Each row is a point on a landscape with many valleys, with its height.
A ball rolls from a point to whichever of its 2 nearest points has the largest drop for the distance, and stops where none of them is lower. Distance is the straight distance between rows; heights are no part of it.
<800> (h 260): [164 139 143 173 135  78  96 150 149  80 119 181  61 150 133 114 109 122
 166 125 157 118  86 135  84 153 130 174 148 115 109 114 101 157]
<1448> (h 76): [144 168 116 168 127 133 106 126  98 121 108 151  77 114  94 171 141  96
 164 106 148 108  87  81 121  92 129 111  45 118 155  90 116 167]
<572> (h 357): [ 70 140 111 124 147 177 115 184 109 144 115 116 123 134 186  87 119 143
 204  96 137 156 143 188 129 133 148 170 149 131 159 128  87 127]
<276> (h 509): [136 111 108 130 165 118 131 168 158 159  79 112 120 147 190 136 106 131
 166  97 131 161 113 131 139 115 128 144 152 143 139  93  91 167]
<275> (h 431): [129 115 114 129 145 135 172 181 111 192  98  99 132 170 157  98 109  95
 174 115 104  85 161 172 155 126 146 161  92 107 128 119 114 160]
<485> (h 848): [149  88 170 187 142 146 126 139 122 177 103 108 177 153 148  77 116 158
 144 159 163 116 136 130 159 153 154 134 153 135 111 145 105  94]
<656> (h 625): [169  82 106 165 127 105 100 120 140 152 123 140 129 122 180 201 100 134
 145 113 124 121 123 121  83 165 105  99 167 168 123 110 133 164]
<961> (h 519): [143 125 123  91 132  51 153 106 198  99 159 107 147 171  85 152 143 134
 101  89 125 150  92  82 133 113 118 109 101  80 153 152  65 127]
<1014> (h 157): [173 148 137 161 161 118 100 150 148 178  90 150 113 133 136 142 151 110
 149 137 160 159 124 116 116 139 140  81 123 130 194  87  82 161]
<1554> (h 535): [102 161 113 113 125 172 122 145  67 153 125 103 108  92 127 157 122 101
 157 115 110 147 135 114  96  58 119 105  74 122 168 109 125 149]
<938> (h 421): [160 150 166  98 126 131 126 158 118  79 112 140 108 149 102 102 126  99
 145 143 170 105 131 119  90 155 145 128 138 127 105  95  94 154]
<609> (h 721): [133 139 122  61 142  92 120 129 127  99 114  88 152 121  91 100 113 103
  88 149 131 110 123 125 132 174 161  95 178 136 181 152 126 141]
<847> (h 133): [ 59 138 114 100  93 135 117 138 102 152 180 129 160 128 148 150 122 110
 131 142 105 120 170 191 138 172 139 150 125 139 142 188 163 117]
<1293> (h 614): [153 109 178 150 153 146 102 115 156 183 115 102 185 152 127 145 141 148
 148 106 195 133 145  89  89 160 102  87 136 158 134 134  34 123]
<429> (h 537): [145 147 135  81 152  79 132  98 163  49 134 135 110 173 111 143 134 104
 115  93 139 108 106  92 102 133 103 152 133 129  77 109  76 165]
<1217> (h 548): [117 158 102 110 165  62 100  83 142  71 157 133 121 143  82 153 138 124
 133  90 125 132  73  88 116 137 121 127 121 107 164 171  81 135]
<464> (h 755): [145  94 140  65  94 131 130 140  98  80 116  82 150 119 122 137  96 115
 107 159 143  98 127 125 103 180 149  92 171 142 138 113 159 139]
<1262> (h 278): [118 194  99 140 142 110 153 117 152 117 147 179  97 123  85  77 169 116
  72 135 126 135 130 130 156  90 156 130  81  97 132 135 118 124]
<210> (h 656): [145 129 108  38 170 134 183 160 132 143 106  64 138 129  92  90  90 108
  76 107 117 119 158  93 118 103 153 129 204 123 124 137  56 136]
<393> (h 514): [125 150  61 114 107 126 127 147 140 113 137 166  82 102 153 184 154 124
 104 125  99 164 129 139 138 134 141  84 126 130 169 109 188 140]
<1540> (h 311): [162 160 156 176 139 120  91 169 115 127  75 175  65 131 140  89  91  84
 162 141 152  96  91 162  72 155 112 171 153 140 112  91 112 192]
<1581> (h 341): [121 116 165 100  63 127 146 114  89 196 148  86 151 105 135 165 138 125
  81 176  99 179 192 194 136 112  80  96  63  99 168 153 169 101]
<300> (h 451): [124  85 124 109 125 139 144 151  93 124 107  75 166 146 151  85  90 139
 153 139 120  92 131 141 161 165 158 150 189 140  93 155 151 116]
<702> (h 105): [102 120 172 133  88 171 107  95  89  98 148  89 147  78  83 137 136 132
 108 162 154 128 119 123 122 106  91  95  81 133 155 124 152  92]
<1236> (h 286): [ 93 149  90 141 101 127 136 111 132  84 178 145 129 106  70 122 143 142
 171 101 141 108  94 116 135 174 130 155 123 140 121 207 185  79]
<1080> (h 92): [197 156 141 119 171 154 140 186 133 168  76 147 102 126 124 106 111  93
 127 133 160 138 138 115  91 119 116 118 200 158 103  74  64 175]
<1391> (h 330): [141 151 104 128 119 148 182 127 155 121 153 145 112 126  98  75 150 142
  49 149 106 148 157 151 159  63 144 109 126 103 121 115 136 109]
<17> (h 538): [103 151  89 108 180 105 104 144 143 139  71 134  81 114 203 145 115  88
 159 107 104 159  97 146 130  97 130 159 126 132 176  68 123 192]
<857> (h 485): [121  88 190 149 129 167 107  94 158  86  90 156 141  91 128 130 136 168
 133 147 150 122 113  96 108 173 120 117 186 181  83  84 158  84]
<322> (h 224): [131 124  67 154 115  74 166 139 135 166 174 129 137 168 123 135 109 107
 170  84 116  65 111 151 135 163 136 183  85 121 122 213 123 141]
<1108> (h 207): [ 95  98 147 110  71 132 127 113 115 114 174 115 163 123 144 148 113 134
  96 155 104 117 161 152 127 131 129 127 117 124 111 152 160 113]
<912> (h 493): [142 117 161  99 108  91 131 120 170 103 137  97 145 154 109 134 127 160
 111 117 153 173  71  75 153  74 126 123  95  83 156 122  69  99]
<80> (h 219): [140 150 104 188 141  75 107 137 136 112 123 171  70 148 122 117 100 118
 171  98 130 104  75 132 120 106 144 182  98 102 145 127  86 172]
<1578> (h 445): [118 114 137 150 112 122 113 120 164  56 147 144 120 111 106 116 133 196
 128 136 155 178  62  88 172 107 149 140 163 108 128 140 128  62]
<144> (h 383): [114  85 152  75 104 117 145 125 141  77 125  51 177 165 123 114 112 148
 130 120 154 120  99 104 165 145 143 135 126 120 110 152 113 104]
<901> (h 390): [167 107 155 144 113 171 181 142  64 137 154  90 117 124  43  64 163 164
 103 150 138 113 148 134  98  81 152 123 176  91 138 129 127 103]
<363> (h 458): [133 160 114 133 112 166 187 157  64 152 170 104 128 124  77  86 169 124
 137 141 107 150 162 154 130  79 126 147  83  90 156 159 136 109]
<737> (h 420): [153 149 188 123 149 130  91 114 133  85  90 169 106 135 146  95 111  90
 109 152 158  84  90 111 106 130  90 177 177 163  42  84 120 160]
<885> (h 578): [104 166  97 137 150  88 101  63 110  69 166 161 114 112  59 134 124 121
 135  85 131  71  93  81  81 156 111 141 117 129 109 187 115 129]
<1206> (h 344): [138  95 119 106  86 104 146 149 125 109 139  88 142 164 131 153 118 134
 169 113 126 121  88 114 169 135 144 134  81 108 133 145 146 124]
<576> (h 454): [136 137 152 131 117 176 153 152  76 140 172 138 146  95  49  77 135 147
 112 151 142 108 173 125  49 126 154  90 171 110 145 144  94  97]
<1194> (h 688): [134 121 116  57 162  84 159 163 146 166 111  67 165 150 101 114  93  95
 109 117 118 101 131  92 131 147 148 115 165 111 168 153  72 140]
<154> (h 109): [142 124  67 130 156 116 171  77 169 126 161 132 133 185 128 181 153 114
 164  59 108 110 152 143 128 166  94 124  79 136  88 170 115 145]
<591> (h 345): [163  89 127 150 102  67 116 101 138  76 136 143 119 155 146 162  72 120
 137 124 113  60  88  99 125 132 132 170 137 143  60 128 152 163]
<1162> (h 237): [111 124 107 133  98 119 172  95 156  99 196 110 173 139  85 118 141 135
 139  94 144 101 118 111 141 153 119 159  94 146  80 210 150  92]
<229> (h 216): [149 150 104 131 145 130 151 107 172 106 107 119 108 147  99 162 181 116
 136  85 147 137 124  98 141 123 111  81  72 138 119 103 119 151]
<870> (h 373): [145 190 146 115 171 125 109 141 111 118  85 169  81 130 140  86 108  61
 116 140 128  77 119 129 105 103 112 173 141 150  81  71 103 200]
<1591> (h 374): [108 144 129 138 139 114  76 138 109 132 134 148 122 124 131 123 122 105
 168 122 144 103 145 158  81 187 143 129 138 142 157 145 101 156]
<1417> (h 302): [ 84 173 102 131 144 138  99 133 136 112 128 198  82  93 133 116 148 123
 123 118 114 118 161 159 120 174 135 137 155 143 117 125 176 125]
<527> (h 363): [108 179  76 163 200 148  98 121 162 122 118 192  72  72 110 140 165 173
 133  67 124 159 133 102 124 164 105 102 175 132 136 137 153  92]
<1667> (h 400): [ 94 143 117 138 123 200 154 148  76 163 130 103 144 129 136  93 166 139
 160 143 115 160 160 178 171 102 136 141 111 120 137 141 157 108]
<588> (h 399): [163 143  99 134 108  97 163 164 139 173 179 124 147 111 115 124 116 143
  83 139  92 179 134 100 123  66 114 111 129 107 180 169 111 100]
<197> (h 515): [121 102 144 136 110 185 142 122 132 100 121 158 139  71  83 127 117 163
 138 120 111  86 127  92  92 134 125 106 180 179  82  97 154  92]
<755> (h 154): [161 122 136 150  95 131 129 102 144 108 121 146 107 138 118 185 146 120
 120 120 149 115 114  89 120  89 115  95  49 122 103  82 132 152]
<1462> (h 255): [145  96 103 114 115 137 146 163  73 158 124  86 130 126 158 128 130 156
 130 171  92 181 105 154 173 106 155 121 173 100 196 146 194 103]
<40> (h 301): [131 122  93 130 102  92 127 163 102 132 162  98 159 123 102 142 106 127
 177 115 126 124  82 107 135 154 133 130 129 130 176 203 136 113]
<1619> (h 507): [151 117 163 150 134 145 135 123  62 126 106  99 129 151 100  67 125 141
 124 169 131  96 112 130 158  90 168 165 137  99 122 120 133 126]
<1064> (h 350): [133 180 142  88 138 150 150 147 153  50 103 147  77 131  87  84 171 103
 107 123 165 131 145 121 117 142 129 117 122 123  80  78 123 138]
<242> (h 12): [204 155 160  90 170 157 130 142 141 156  56 121 118 118 104 112 139  92
  84 165 169 140 129 100 121 119 129  82 180 145 172  70  81 161]
<1172> (h 654): [116  95 123 165 110 140 100 113 124 166 132 168 126 101 198 199 100 137
 128 119 107 128 158 128  84  95  94 123 126 161  91  83 133 159]
<935> (h 600): [167 107 108 123 118 121 136 137 157 137 132 132 143 116 136 171 100 135
 102 110 117 118 141  93  99 122 116  88 186 168 100 113 120 152]
<1531> (h 401): [146 137 122 144 141 137 131 141 176  83  87 181  86 108  90  81 122 164
 130 133 141 148 112 105 154 149 148 142 204 137  79 108 180  91]
<1156> (h 379): [138 123 157 151 114 140 142 122 143 111 131 153 120 155 121  98 135  98
 158 146 153  88 165 156 122 194 155 145 118 146  69 133 169 128]
<97> (h 474): [108 105 130 142 142 138 145 151  51 151 135  86 159 139 133  65 105 150
 150 152 104 106 125 149 159 121 153 183 180 114 126 182 144 100]
<1305> (h 549): [110 100 153 142 111 189 126 137 103 173 154 102 195  98 131 130 111 152
 133 122 128 117 172 110  76 118 107  95 161 161 112 139 101 101]
<1397> (h 498): [ 94 149 152 121 106 139  89  87  98 159 111 134 108  75 160 187 117 119
  87 130 110 175 120 100 110  23  86 123  47 111 145  84 127 129]
<388> (h 375): [137 142 120 141 151 133 161 128 111 198 104 137 146 149 129  86 127  76
 112 150 104  75 185 171 149 129 152 141  94 131  98 129 135 174]
<686> (h 253): [118 134 150 160 174 124  73 123 164 160 118 176 136 122 187 120 144 136
 108 143 135 162 164 161  94 186 103 114 200 169 125 121 100 142]
<849> (h 300): [140 134 140 198 159 109  84 107 157  79 115 208  45 127 141 139 137 145
 161 117 138 136  99 122 111 175 111 163 146 116 103 108 157 115]
<992> (h 280): [104 126 148 120 126 123 128 129 177 126 135 145 141 177 185  98 160 148
  98 157 124 163 153 178 189 140 156 153 130 114 116 130 130 107]
<1161> (h 832): [175  90 152 139 134 156 159 159 154 146  87  85 164 160 121  99 139 153
 152 149 177 147 144 124 169 178 160  98 162 136 113 125 114 100]
<1690> (h 251): [141 121 141 116 100 170 141  82  92 100 127 100 130  91  60 117 116  97
  75 165 124  51 145 139 125 123 121  97 111 152 109 109 183 134]
<230> (h 271): [145 114 109 187 140 138 141 114 166 212 133 124 154 166 147 178 169 122
 189  83 139 135 156 146 127 158  95  94  59 146 133 151 103 148]
<970> (h 290): [ 96 122 189 132 153 108  45 104 124 163 116 139 163 125 182 132 119 118
 100 165 141 143 153 143  96 157 125 121 150 147 159 124  78 146]
<1359> (h 318): [151 125  90 171 125 138 170 144 151 222 133  97 184 136 132 140 157 123
 157 110 124 145 143 132 172 142 103 100  84 162 139 174 147 124]
<1654> (h 309): [ 86 170 105  93 173 145 128 158 113 132 105 116 115 124 146  85 129 113
 162 107 110 158 124 144 148  82 158 146 134 117 166 122  98 138]
<797> (h 469): [128 115 162 116 107 126 122 117 170  45 131 113 114 143 110 140 165 170
 129 121 191 183  81  82 147 107 140 105  97 100 141 103  90  87]
<548> (h 439): [138 149 107 104 105 138 136 148 111 168 176 110 123  76 137 148 103 141
  80 141  62 188 155 111  76  32  98  90 139 117 183 134 126 113]
<116> (h 156): [120 102  87 148 148 113 120  56 155 119 141 144 122 164 182 209 133 130
 149  93  97 131 133 152 147 163  81 137  91 143  97 153 148 144]
<1192> (h 790): [175 104 122  98  92 125 161 123 158  73 134  94 135 124  60 122 124 126
 113 138 158  96 124 113 133 183 150  74 149 148 115 138 166 116]
<1590> (h 56): [105 143 141 119 125 108  98 113 142 129 149 121 155 116 122 129 145 135
  87 136 132 164 120 115 126 123 126  95 119 125 177 149  99 113]
<1234> (h 450): [158 128 137 118 118 153 183 129  52 163 164  67 120 116  56  77 148 126
  77 141  97 106 163 142  92  53 115 131 135 106 136 142 145 128]
<824> (h 277): [119 134  52 136 136 101 172 154 146 159 175 150 127 146 127 119 111 129
 163  58 126  91 147 152  88 151 134 163 140 139 100 187  90 144]
<112> (h 177): [144 132  91 159 139  53 142 128 148 142 150 139 122 165 110 134 113 107
 169  88 118  89  75 113 141 120 134 170  76  98 143 165  93 160]
<714> (h 270): [ 98 114 152 109  74 134 142  98 123 123 172 102 144 110 107 131 142 121
  55 178 111 140 166 189 167 113  96 111  69 112 135 156 181  94]
<823> (h 217): [138 113  84 128 111  48 155 133 162 135 164 120 143 168 148 153  94 142
 131  82  80 121  78  89 166  75 113 170  93 103 106 168 121 128]
<999> (h 577): [102 156 130  89 145 143 114 113 110 150  98 111 123 124 147 150 122  81
 138 108 111 115 134 113 125  73 118 130  64 128 142  83 107 177]
<1278> (h 282): [ 96  75 129 135  81 114 116 164 126 112 168 149 126 159 212 142  85 169
 157 135 106 132 116 166 148 126 152 198 142 102 104 135 138 105]
<1518> (h 321): [119 141 159 131 133 124 130 103 158 117 131 162 139 149 135  60 145 116
  87 175 136 109 171 172 153 176 167 151 145 131  96 150 154 112]
<1193> (h 626): [130 121 127  72 152 161 165 162 113 113 112  88 140 137 129  86  93 145
 111 115 119 123 159 116 126  91 144 152 211 132  79 111  80 133]
<461> (h 407): [ 78 120 149 217 131 197 127 105 148 155 130 179 143  98 130 104 154 172
 180 117 135 131 131 135 155 123 119 162 113 160  72 134 157  68]
<272> (h 223): [119 214 102 149 189 109 111 110 150  95 107 180  62 110  83  96 170 124
  95  92 145 123 111  88 135 114 133 128 103 113 122 111 108 142]
<1491> (h 813): [150  81 145 124 110 152 145 106 169 107 110  77 174 119 101 113 125 161
  98 148 163 130 122 119 164 171 134  78 177 162 111 131 157  87]
<33> (h 622): [112  93 168 120  88 137  95 143  48 158 142  80 168 123 144 157  90 131
 171 146 136 124 126 118  95 123 122 122  94 113 160 146 114 112]
<976> (h 556): [141 118 174 110 129 160 126 169  44 152 122 109 112 150 145 107 109 109
 157 149 128 100 170 149  72 104 154 138 134  97 145  98  88 156]
<554> (h 488): [151 172 133  75 166  98 159 157 156  84 129 145  97 163  79  94 131  89
 140  87 174 110 125 114  80 144 122 163 145 126  67 115  44 176]
<98> (h 393): [112 174  65 134 173 128 122  87 163 107 144 164  99 124 109 157 183 141
 118  81 120 153 132 125 140 176 105 102 136 134 141 164 141 107]
<1395> (h 428): [ 94 163  99 102 176  88  98  73 153  71 107 138  97 138 136 154 178 106
 118 106 114 136 101 130 172 170 114 129 102 125 144 130 150 146]
<1290> (h 174): [122 119 135 106 101 190 125 103 106  93 114  96 127  76  89 148 141 122
 104 134 157 106 131 116 114 139 110  59 108 159 138  87 168 119]
<667> (h 125): [ 85  92 137 134 136  82  86  50 127 144  94 125 145 146 184 217 130 113
 141 117 128 135 113 153 162 144  98 153  47 129 114 132 162 153]
<984> (h 483): [128 124 138  99 167  82 115 129 155 141  91 110 143 167 165 120 107 106
 124 125 115 112 104 119 154 124 131 157 130 123 135 103  96 171]
<1277> (h 201): [172  77 150 153 108 122 152 193 150 127 119 140 115 168 191 118 108 139
 163 146 144 137 138 155 123 156 137 150 162 127  76  98 122 131]
<101> (h 494): [151 112 150  84 142 145 173 171  79 185  93  70 128 179 128 103 124 104
 139 131 111  99 168 127 114 101 145 124 112  86 143  95  90 151]
<1240> (h 456): [144 143 118 107 178  60 102 118 162  85  82 142  96 147 145 134 136  95
 131 127 131 135  77 125 153 164 122 145 150 135 134 103 131 178]
<705> (h 179): [128 125 100 109  94 108 170  86 181  86 195 115 138 173  97 167 170 128
 118  82 131 129 130 122 137 147 112 114  64 119 102 178 137 105]
<203> (h 378): [115 130 134 138 117 185 167 104 109  93 143 107 103  94  72  69 167 147
  74 156 115 137 140 166 170  68 114 118 107 112 113 103 174  85]
<828> (h 455): [133 116 180 138 138 153  90  85 139 107  90 128 153 126 138 125 127 128
 117 139 172  93 117  95 121 143 111 135 151 174  88  95 116 139]
<955> (h 333): [154 107 114  57 102  89 141 136 160 112 122 123 115 148 167 202 145 107
 113 116 127 174 133 129  96 136 123  83  83 103 153  64 141 158]
<1470> (h 372): [179  78 143 138 105  63 123 110 129 132 106 105 153 166 152 146  65 115
  98 154 107  58  78  88 170 112 137 155 110 127  95 131 144 154]
<206> (h 543): [ 86 133 158 126 136 156 103 128  36  95 118 104 120 140 126  75 101 129
 178 140 127  90 104 137 142  75 158 200 115 100 113 122 114 131]
<958> (h 328): [100 140 160 142 161 108  74 138 115 150 118 143 152 142 151  71 123 120
 142 156 149 127 137 164 128 174 164 150 155 127 164 154  84 130]
<687> (h 382): [ 98 159 125 227 136 185 117 117 128 154 128 157 132  75 121 130 172 159
 157 115 134 159 115 101 170  93  85 138  81 154 115 136 156  87]
<212> (h 319): [139 144 132 149 124 154 154  91  88 162 119 130 145 114  82  88 121  90
  67 170 108  61 175 153 140 101 135 124  98 138  92 136 156 157]
<90> (h 332): [129 143 117 153 188 118  87 101 166  65 133 204  66 113 114 144 138 176
 154  90 130 157 109 112  90 196  94 133 201 113 121 143 128  77]
<1488> (h 536): [ 90 151 145  75 136 125  82  87 125 172 104 110 127 108 190 173 100 108
 124 100 101 157 116  93  89  40  99 139  76 125 148  83  84 147]
<1363> (h 215): [159 143 150 182 168 130 122 108 173 196  94 140 147 164 133 134 171 105
 144 119 159 128 146 128 131 138 117 103  71 142 135 104  75 163]
<179> (h 508): [123 134 142 149 110 196 144 140  92 139 171 134 157  52  63 115 121 159
 125 126 123 123 144  83  54  85  98 101 158 153 143 135  99  83]
<757> (h 419): [112 110 183  98 136  57  85  66 142 170  88  73 188 143 159 140 101 110
 115 147 124 114  60  92 176 125 106 148  82 102 170 127 121 132]
<1383> (h 416): [109 142  96 130 131 153 115 188  85 159 117 107 118 121 133 119 123 107
 217 112 142 125 130 174 119 165 160 123 118 128 196 148 125 146]
<1060> (h 91): [196 155 121 118 163 129 152 174 137 183  92 125 125 123  82 116 140 101
 125 148 149 147 145 109 119 129 160  62 145 119 198 101  80 154]
<922> (h 218): [ 58 166  87  91 121 153 107 132 121 118 168 146 122 116 133 155 157 120
 151 100 121 123 166 183 119 205 138 126 139 156 142 168 164 114]
<906> (h 331): [154 108 118 120 103 176 178 158  86  94 133 113  96 110  91 101 129 168
 130 143 110 134 132 131 130  74 160 117 178 105 119  95 163 110]
<1653> (h 212): [115 104 131 160 119 130  89 140 147 151 141 190 129  87 174 147 127 158
 118 165 111 157 152 157 102 172 137 104 210 159 149 113 154 108]
<1201> (h 268): [148 129  75 157  97  78 140 140 132 110 184 142 143 119  91 132 101 150
 143 127 122 117  66 107 156 144 141 166 154 132 142 212 170  89]
<1338> (h 106): [102 149 147 130 134 136  92 121 123  91 140 156 129  89 107  90 124 157
  93 150 134 145 123 116 107 121 150 113 182 125 151 129 108  95]
<310> (h 365): [133 143  71 145 120 116 155 159 156 148 178 170 132 110 132 126 112 158
 106 109  96 152 136 120 129  81 138 132 176 126 117 161 113 112]
<488> (h 583): [ 84 120 150 154 103 145  99 147  70 124 148 110 141 132 131 127 104 127
 214 115 149 109 105 132 121 121 131 173  76 118 133 156 111 125]
<936> (h 432): [101 118 149 139 112 147 103  85  78 187  84  89 157  69 149 173 124 113
  97 180 124 176 135 156 164  96  83 108  66 141 162 125 198 121]
<1561> (h 240): [135 115  81 108 100  58 159 125 169 115 181 107 162 150 130 142 109 145
  92 112  95 130  82 106 184 123 117 160 132 122 123 205 156 101]
<254> (h 354): [125 152 105 198 131 155 128 103 147 192 129 128 159  97 128 157 173 131
 126 123 123 169 138 117 173 108  71 101  69 169 136 152 159 121]
<107> (h 550): [109 123 132 119 125 193 156 114 111 114 123 152 134  62  80  84 119 151
  88 144  82  91 168 139 101 113 130 103 193 160 100  99 169 100]
<944> (h 155): [119 196 138 159 158 149  93 118 108 118  91 163  69  96  96 131 176  93
 128 117 154 108 136 103 120 135 133  98  63 122 142  86 126 152]
<456> (h 484): [109 134 103 115 131 155 104 147  98 143 136 136 113  72 164 163  97 131
 125 126  93 161 132 104  79  61 132 101 161 138 167 108 123 138]
<1452> (h 440): [ 76 148 131 202 155 158 100  97 170 142 146 202 100 136 156 126 169 155
 154 101 140 139 153 164 131 156 113 167 125 143  94 143 128  97]
<1264> (h 429): [120 141 129 169 150 127 122 114 148 148 104 152 122 156 148 105 142  97
 157 119 142  93 154 170 145 165 132 162  93 155  80 128 130 164]
<1113> (h 568): [157  97 134  78 114  91 136 120 157  79 141 109 145 160 129 174  95 125
 110  91 136  93 124  81  91 137 105 125 161 146  79 125  88 156]
<792> (h 391): [152 108 168 144  95 133 123 105 108 205 124  87 169 110 132 141 132 135
  73 185 110 171 154 147 146 108  94  74  88 118 177 135 157 112]
<1587> (h 243): [102  98 141 137 114 141 135 149 162 123 144 151 139 163 198 110 126 159
 148 132 132 138 162 178 145 159 140 171 168 139  80 125 134 108]
<305> (h 362): [122 155 150 159 158 134  96 146 164 110  99 232  69 105 110  68 137 144
 118 157 126 135 139 137 120 181 140 152 182 128  98 112 201  98]
<1658> (h 616): [134  71 183 109  92 170 121 149  19 158 112  85 133 143 152 155 118 124
 166 162 138 111 169 162  88 129 150 125 103  94 135  99 141 140]
<1096> (h 170): [139 102 136 100  84 101 108 116 103  95 127 109 124 115 125 149 132 123
  90 192 128 153  94 148 151 141 159  93  98  92 199 116 189 118]
<479> (h 289): [134  93 104 120  99 164 165 170 102 130 148 116 137 116 149 122 118 178
 129 150  96 156 135 149 150 109 157 121 203 116 136 130 175  91]
<442> (h 592): [107 127 133  99 119 174 163 118 111 111 158 112 157 111 104  86 104 142
  78 118 103  96 167 121 103  70 124 135 165 137  77 124 109 118]
<1374> (h 396): [164  94 168 144 121  60 118 103 146 178  99  94 176 178 134 134 102 111
 115 160 119  86  77  91 185 132 131 135  73 102 148 137 127 133]
<76> (h 464): [126 136  91 123  77 129 147 139 116 157 149 145 113 111 143 175 137 114
  96 158  86 155 149 164 158  94 133 102  78 105 157 119 185 137]
<918> (h 326): [110 160  47 139 146 117 158 172 129 162 178 170 111 110 124  97  90 132
 144  74 111 119 142 129  87  84 149 163 165 129 123 172  78 142]
<1670> (h 584): [138 109 128 125 134 168 138 165 131 192 125  74 174 127 131 143 120 154
 158  93 156 165 152  91 104 124 120  76 154 146 153 139  65 113]
<139> (h 220): [146 115  99  99 105  99 139 135  86 123 126  80 136 118 120 119 110 119
 101 178  81 131  87 149 186 128 154 124 138 106 191 167 204 122]
<1348> (h 283): [150 163 108  67 146 141 164 147 159  63  84 114  74 122  99 143 171  97
 122  94 161 153 117 101 136 130 119  95 114 136 112  57 127 161]
<1173> (h 265): [ 80 180  99 126 180 126  95 123 143  86 110 153  83 112 141 114 148 136
 136  78 132 160 108 103 139 100 128 144 142 128 133 110 100 134]
<94> (h 417): [105  75 125  62  97  98 150 153 136 108 139  65 173 185 162 123 103 131
 129 123 120  96 140 134 152 193 149 140 151 124 107 178 136 101]
<192> (h 153): [209 109 170 158 134 139 145 178 146 149  98 161 115 151 161 123 109 132
 123 163 157 138 134 116 107 117 122 119 177 137  85  64  95 149]
<877> (h 406): [138 108 111  80  92 130 139 122 112 163 111 110 124 107 165 184 126 111
  89 141 105 177 153 150 110  88 127  78  75 105 163  74 170 145]
<1411> (h 424): [100 108 147 128 113 143 127 122 155  47 124 173 106 100 125  95 126 188
 113 145 112 140  96 121 158 128 154 154 194 128  92 108 174  68]
<821> (h 356): [114 133  88 139 136 172 173 152 149 177 132 110 165 146 154 107 147 147
 151  99 124 153 156 147 178 109 126 129 120 144  99 144 135 114]
<325> (h 159): [121 111 158 121 109 127  89 152 121  75 136 176 111 101 142 125 118 154
 136 170 137 152 121 127  85 167 153 118 199 125 141  93 137 106]
<855> (h 256): [122 110 131  61 102  93 136 100 171  97 149 100 149 173 133 185 160 118
 124  99 129 135 141 126 109 165 116  94  75 119 130 123 119 144]
<166> (h 475): [ 96 148 135 173 169 126  74  89 149 116 134 187  80 142 173 176 181 131
 142 117 139 162 154 173 117 198 103 134 108 123 144 137 120 122]
<1100> (h 113): [106 132 164 111 100 114  85 112  97 118 144  91 155  95 104 131 143 119
  93 188 138 163 109 141 136 147 124  87  94 111 221 159 148  97]
<964> (h 314): [114  66 140 140  77  78 110 119 140  86 171 157 127 155 192 166  79 144
 132 133  98  93 116 136 119 126 132 187 132 117  66 131 145 134]
<939> (h 465): [116 135 137 161 116 148 103  91  76 158 102 114 122  67 148 159 104 124
  99 165 100 157 103 107 151  37  91 132  81 132 149 108 170 131]
<642> (h 67): [131  71 142 126 105  75 108 109 144 106 111 141 110 172 204 207 135 106
 150 143 146 153 109 173 133 168 128 165  67 109 111  93 170 153]

For each start below, name the point where the ball stops.
<276> | <112>
<757> | <242>
<912> | <847>
<1192> | <112>
<1554> | <112>
<656> | <1448>

Write out the way that a ball takes from each point below.
<1161> | <1491> <1192> <464> <609> <1194> <210> <1193> <442> <107> <197> <857> <828> <737> <870> <1540> <800> <80> <112>
<1658> | <976> <101> <275> <388> <212> <1690> <1290> <702>
<1217> | <961> <912> <797> <1578> <1411> <1531> <305> <1417> <922> <847>
